Points, in no order, along strands that fork and pass close to each other.
Two points are linked if the straight distance between their rows is under 104. Some points are linked to none.
k663: [  4   9  34  -6 -14  -1 -18 -14  59  23  -5 -22  11 -15  16  -4  21  -7
  -1  -5 -33 -12]
k568: [-59 -26  20 -21  14   4  -2  37 -30  28  33 -51  -6   6  20 -33  37  13
   0  -8  -8  12]
k757: [  2 -22  44  37 -35   1  42   9  29 -40  40  22  35 -42 -16  24  18  -1
 -44 -45  27 -12]
k887: [  9  20 -20 -13  25  -9  -2  49  13  10   3 -36 -36  14 -17 -27  13  37
 -17 -30 -16   0]
k591: [ 27  -7  23  52  16  -8   9 -21  68  52  31 -17  -8 -26  30  -7 -13  -5
  16 -41  -6 -45]
k652: [ 40   3   6  36  33  -2 -38 -41  64  39 -23  26   7 -12  26  10 -29 -28
  34   5   2 -36]
k575: [ -5 -63 -15 -21  17 -19 -20  52 -54   6   9 -21 -34   2 -22 -17   3 -37
   1   8 -43 -43]
k7: [ 41  -2  10  52  26  -5 -12 -23  33  23   2 -16  45 -16  52 -59  37 -15
  19 -14  29  44]
k296: [  0  28  -6 -25 -16  16 -20 -13  43  41 -23 -54 -20  16  -6 -16  28  22
  19  -9 -39   3]
k231: [-49  -8 -51 -24  18  15 -27   7 -88  35 -21 -17 -34  27  -7 -18  -1   2
  16   0   8  25]
k228: [ 26  13 -23 -24   1   8  15 -23 -12  34   5 -24 -38  -7  48   4   6  44
  37   9 -26   4]
k548: [-17   8 -33  -1  15   8  30  37 -12 -31 -23 -27   2  46  -4  41 -11  34
   8   5  14  34]
k578: [ 50  -2  26  18 -15   3  42 -17   2 -18   7  28  21 -15  33  12  21  19
 -13   0   6 -23]
k310: [ 12  43  -1  36 -19   1 -13 -31  48   8 -42 -24  20  23 -11  21  18   7
 -29  -3  16  53]
k124: [  2  -4  38 -12   4   5 -43 -16  55 -16 -10  12  10 -43  24 -10 -10 -28
 -13  10 -24 -48]
k325: [-17  29  12   2  -4  33  15  -7 -23  31  25 -77 -41  37 -22   1  -9  43
 -15 -47  22  15]
k538: [ 23 -25  24 -16 -22  -6  60  44  14 -22  25 -11  18  17 -10  16  32  29
   5 -29 -11 -11]
k170: [  9 -26  13 -22  38 -21 -25  63 -31 -24   0  17  -3 -24  17 -26  14  -9
 -43 -15   4 -12]
k352: [-40  22 -12 -20  48  -7 -36   8 -37   1 -21 -31 -26 -15  39  20  -1  18
 -30  18  -8   4]
k409: [ 78  12  -4  61  12  -2  25 -33  42  30  -1  20  17   8  17  -6  -4   8
  21 -22  25  -1]
k647: [-22 -39 -12 -27  32 -14 -36  26 -30   3  14  -3 -15 -22   7 -37  23  13
  18  29 -55 -42]
k672: [  3 -10 -17 -38 -21  -1  14  -2 -28  -8  11 -15  -2  42 -35  27 -13  -4
  46  -2 -22   5]
k331: [-50  -4  26 -32 -18  15   1 -10 -37  60  40 -30 -16   9 -15 -39  24   5
   9 -12 -16   1]
k67: [-88 -23   7  19  12  10   2   9  15  30  36  -3  -8 -22   6 -24  -8  -1
  10  32 -23 -16]
k471: [-29  -2   6   2   3  -6  26  36   9 -11  24  45  20  -9  -1 -24 -12 -18
   3  10  19  37]
k708: [-57  -2   4   5 -16  17  -2  10  47  41  17  -6   1   7 -23 -49  10  -4
  26  14 -22  10]
k466: [ 29  -4  10  29  24   0  15  10  26  22  17 -29  10 -20  77 -37  27  23
  19 -18   1  10]
k539: [-12  -2 -10  17   9   0  -9 -37  17  29 -21  11  -2 -12  60  36 -19 -10
  30  41   2  24]
k376: [ 19  44  -4  26   1   4 -19 -54  -6  28  -7  56  15 -31  17 -48  -7 -25
 -16   9  27  35]
k635: [ -2  41  -4   7  11  -3 -21 -34 -11  33   0  26 -19 -37  17 -33  -6  -1
 -22   3  -8  -8]
k236: [ 12  25   5  25 -22  13  37 -41  -2 -23 -50  -4 -11  36   2  63  36  20
 -16  28   3 -42]
k65: [ -9  -8  49  24 -15  -6  -6 -15  28 -22  37  -5  23 -69  -2   0  15 -18
 -61 -55  13 -10]
k387: [-29  -6  34   7  -5   6   2   1  12  -1  34  55  22 -51   9 -38 -15 -34
  -6   0  14  -7]
k955: [ 19 -17  13 -21 -28   0  45  12 -69  22  25   8   0  42 -54   7  -4 -22
 -16 -40   4   7]
k349: [-37  24  24 -29  -4  -3 -17 -33 -45  46  25  -8 -21 -23  -7 -10   5  -5
 -31  -6 -17 -25]
k577: [  2  10  15 -19   5  -7   6   8 -29 -23  -4  14   1   5 -18  36 -12  -3
 -45   2  13  -5]
k755: [ 28  20  14 -20 -24   1  -2  -7 -24 -16 -25  27  40  16  -9  -8  50   9
 -26  18  18  49]
k944: [-38   7  20  35  -8  -1  12  -6  27  20  14 -29  19   0  26  -9  21   4
 -17   1  29  67]
k801: [ 15  -7   4  22  -1  -1  49   4  54  19  35  10 -15 -16  21   4 -33   7
  29  -9 -14 -16]
k212: [ 42   6  25  21   5   5 -47 -34  76 -10 -40  24  29 -14  18   4 -17 -29
 -14   8   7 -25]
k470: [ 69  12   7  -5 -11 -10  43  32   5 -21  23  42  25  -3 -24 -45  17  15
  -3 -42   5   6]
k363: [ 32 -43  20 -57 -16 -14 -29   5 -27 -51  -4   0   1  12 -36  46 -17 -32
 -10  14 -16 -53]
k761: [-19 -26  39 -37 -24  -7  -6  -8   9 -41  24  -9   8  -5 -29  52 -37 -36
  11  11 -22 -56]
k770: [-33 -16   9 -33  34  -6  -9  33 -61   4   6 -53 -10  20  36  20  18   9
 -16  -2  -8   7]
k649: [-17  10 -47 -17   9  -5 -11  17  13  -1 -18   2 -22  -3   0 -17  -3  14
  44  24 -21  12]
k720: [-31   4   5 -15  -2  37   4  10   0  15  20 -77 -37  51 -21   1 -16  30
  40 -34 -14  -5]
k151: [-42  17 -15  62  27   1   4  23  43  12  20  18  -3 -24 -12 -65  -9  10
 -17  -2   8   9]
k480: [ -1  45 -16  34 -25  18  31 -30  17  22 -16 -38  -5  38 -23  21   5  38
 -22 -22  30  49]
k529: [ 19   6  35  26  -5  -9   8 -22  29  24  47 -12  -1 -61  21 -27   8  -1
 -23 -57 -15 -42]
k626: [-43 -23 -43 -20   8  -1 -19  19  -6   2  18 -39 -34  -4   9 -13   9  27
  64  38 -40 -16]
k227: [-47 -27 -68   8  -9   1 -46   7 -39 -32 -15 -40 -19  56 -23  12 -46  -7
  79 -35   4   1]
k342: [  1 -17 -47 -10  28 -10  -9  57 -63 -10 -39  17 -18  30 -24   7 -19 -31
 -27  -1  18  37]
k175: [-24  -7  37  -7 -36  12  29 -31  11 -26  11  22  27   8 -33  55 -35 -36
  -3  25   5 -17]
k484: [ 22  -6  42 -16 -30  -3  15  29  25 -32  -7 -20  48  18 -22  10  56  12
 -24 -26  -6   9]
k241: [ 22 -34  -6 -37  -5 -31  15  26 -42  -2  39   8 -38  -8 -39  12 -28 -30
  13 -11 -29 -52]
k50: [ 27  19  23   7 -14   4  -2 -24 -14 -21   3  59  42 -24  10 -39  13 -12
 -31   7  41  39]
k200: [ 40 -17   1 -51  13   0 -43  10  11 -72 -29  48  14  -2   4 -10 -16  -8
 -31  27  13 -29]
k73: [  1 -14  36  34 -17   6   4 -60  17  40 -19  12  27  12  44  60  20  -9
   6  41  17  13]
k492: [-39   4 -22  10 -17  22  18 -41   5   3 -21 -21   5  23  23  68 -33  -5
  41  32   4  25]
k623: [-11   2 -12  22   4   4  53  47  32 -28   1   8  17  26   8   9  -2  21
  10  11  22  52]
k429: [ 14 -24   5  -9  26 -12  26  36   3 -54  16  28   5 -25  42  17 -23  11
  16  22  -2 -17]
k15: [-17  17 -26 -26 -24   7  14 -37 -47  -7 -13  46   7  10 -27  36 -31 -17
  22  31  17  32]
k782: [ -9 -24  -1   5  27 -25   0  66 -44  13  11 -12 -28  -5 -22 -19   3 -20
 -61 -36   3 -11]
k134: [ 45  38 -12  44  -2  -6  28 -12  21 -32 -55   1  -2  22   9  39  37  42
 -35  10  14  -7]
k515: [ -7   3  25  -6  16   4 -22   3  13 -34 -40 -30  23   0  55  49  18  13
 -33  35  -3   4]
k844: [-46 -45 -50   3  -7 -13 -39   3 -73   8  17  15 -22  -4 -54  -9 -23 -41
  33  40 -22 -30]
k313: [-20  16   0  18  -4  23  31 -15   6 -24 -21 -39   9  47   2  69 -11  19
   4   7  -3  -7]
k473: [-54 -31 -15 -30  22   0 -27  21 -72  -2   5 -29  -9  29   9  11  -4 -30
  29  22  -9  12]
k590: [ 31 -11 -35 -53 -24 -24 -51   2 -10 -35 -12  36 -10  -7 -45  -7  -7 -27
  43  31 -27 -19]
k21: [  5 -14  30  27  -1 -18  18  36  18 -66   7  13  26 -15 -31  19   9   5
 -78 -34  40   4]
k140: [ 38 -35  18 -58 -12  -9 -21   8 -71  -8 -15  -7  -2  25 -28  17  11 -37
 -16  -2 -20 -17]
k173: [  8 -23  49 -51 -18  -7 -15  17 -33  -6   3 -16  31   1  -9   6  47 -12
 -33 -24 -11  -7]
k158: [-19  -3 -51 -30 -31 -15 -37 -12 -37  -2  -5  24 -13   7 -74   0 -28 -40
  49  17 -16 -11]
k289: [-13 -15   5  -4   5  -9  26  48 -47  20  29 -21 -10  33 -29 -10   4  -5
 -28 -40  22  28]
k556: [-30  26 -25  30  -9  20  31 -20   7  61  35  14 -49 -14  -5 -36 -30  23
   7  -3  26  30]
k343: [ 14 -16  35  44   3  -1   1 -18  29 -13 -35  -5  37   6  64  43  46  13
 -20  32  24   7]
k221: [-50  27 -21  -8 -19  46 -25 -19  27  33 -31 -67 -26  37 -27 -13  -5  25
  36 -25  -7  14]
k405: [-12 -22  -7 -22  44 -11 -48  47 -10 -44 -18  47  -5 -23   1 -27 -19 -25
 -24  29   4 -24]
k503: [-71  -8 -65  -4   2  15 -19   9 -25  29 -17   8 -18  11 -34 -37  -4  16
  42  31  -1  24]
k797: [ 73   8   3  39  24   8   2 -30  19  34  -7  14  57 -15  30 -45   6 -36
  37  -6  42   2]
k258: [ 27  -3  -7 -19 -31   9  -9 -27  29 -39 -50  17  25  18   8  43  12  -1
  32  56  -9   8]
k344: [ 17  44 -29  41   1   1  23 -25  12  39  13 -13 -41  -5   5 -18 -12  39
 -20 -25  32  43]
k501: [ 16  17  11  38  16  14  -2  -9  25  -4  17  38  38 -54  -9 -87 -14 -42
  -6 -15  21 -30]
k731: [ 14  21  -4 -24 -25  13 -11 -48 -20 -15 -43  46  22   8   6  28   6  -2
  -7  47  13  25]
k251: [  4   0   6   9   1  12  10 -20  11  67  27 -30 -31 -13  64 -28  15  33
  27   1   0  17]
k871: [ 47 -13  18   0 -29 -18  53  30 -39 -13  20  38  11  13 -54  -2  28   8
 -42 -41  21   1]
k559: [-48  -3 -45 -13   5  14 -13  13 -21 -36 -35 -37   9  59  -7  35 -22   6
  51  -6   5  37]
k601: [-38  32 -36  -5  -9   8  29 -18 -32  30   8  32 -26   2 -18  10 -39  -1
  10   4  26  36]
k497: [-69   7 -16   1   1  21 -25   9  27  22  -5 -34  -9  26 -63 -25  -5   2
  10  -4 -30 -15]
k637: [ 40  20  19  36 -23   0 -15 -34  85  11 -42  18  33  17 -11  16   7 -17
  -8  -2   5  21]
k791: [ 33   1  32 -17  20 -13  -8  11  11 -33  12   1 -11 -49  17  17 -18  13
 -48 -28 -16 -71]
k183: [ 38  13 -34  19   9   2 -10 -56  26  56 -10  27 -30 -20  28  -6 -30  -4
  54   7 -19 -28]
k881: [ 50  11 -33 -17  10  -4  -8 -27  11  17   0  -1 -32 -26  39 -21  -3  16
  61  13 -51 -34]
k432: [ 44 -32  26 -40 -22 -15  41  28  -8 -27  32  16   0  -6 -29  24   0   4
   3 -21 -27 -49]
k634: [ 10  20   5  48  -3 -17  45  13   3 -47  -1  29  20  10 -30   9  10  18
 -57  -9  49  36]
k264: [ 32  42 -21  50  13 -13  33 -14   6 -12   3  28  -5  -7   3  -9 -14  26
 -38 -13  34  40]
k35: [ 15  24   9   1  46 -22 -41  19  -9 -32 -11  -3 -10 -43  25 -16   3  14
 -68 -18   3 -25]
k504: [ 48  -4  -1 -47 -17   1 -39 -12  33 -49 -23  30  16  -8   0  -6   0 -13
  33  39 -26 -14]
k98: [-20  -2 -36  -8  24 -16  -4  21   2 -39  -7   8 -19 -14  26  32 -38   2
  37  41  -9   3]

A fork is a point with three links, a tip a point with one. Leave the first point through the second and follow the links. Name the first fork or tip that comes.
k761 / k363 | k649
k212 / k652 | k409
k409 / k797 | k212

A fork is a point with three links. Follow the links from the first point to the second and name the forks in between, in order.
k649 / k470 | k770 k731 k504 k170
k663 / k635 | k212 k344 k731
k504 / k352 | k731 k770
k708 / k731 | k221 k212 k344
k67 / k590 | k221 k212 k344 k731 k504
k231 / k296 | k770 k731 k344 k212
k473 / k591 | k770 k731 k344
k241 / k601 | k649 k770 k731
k50 / k575 | k770 k649

Follow the links from the first point to the second, and from the first to the third. Name the last point that the two ways share.
k590 / k652 / k331 | k731
k251 / k35 / k801 | k344
k473 / k221 / k409 | k212
k720 / k470 / k228 | k212
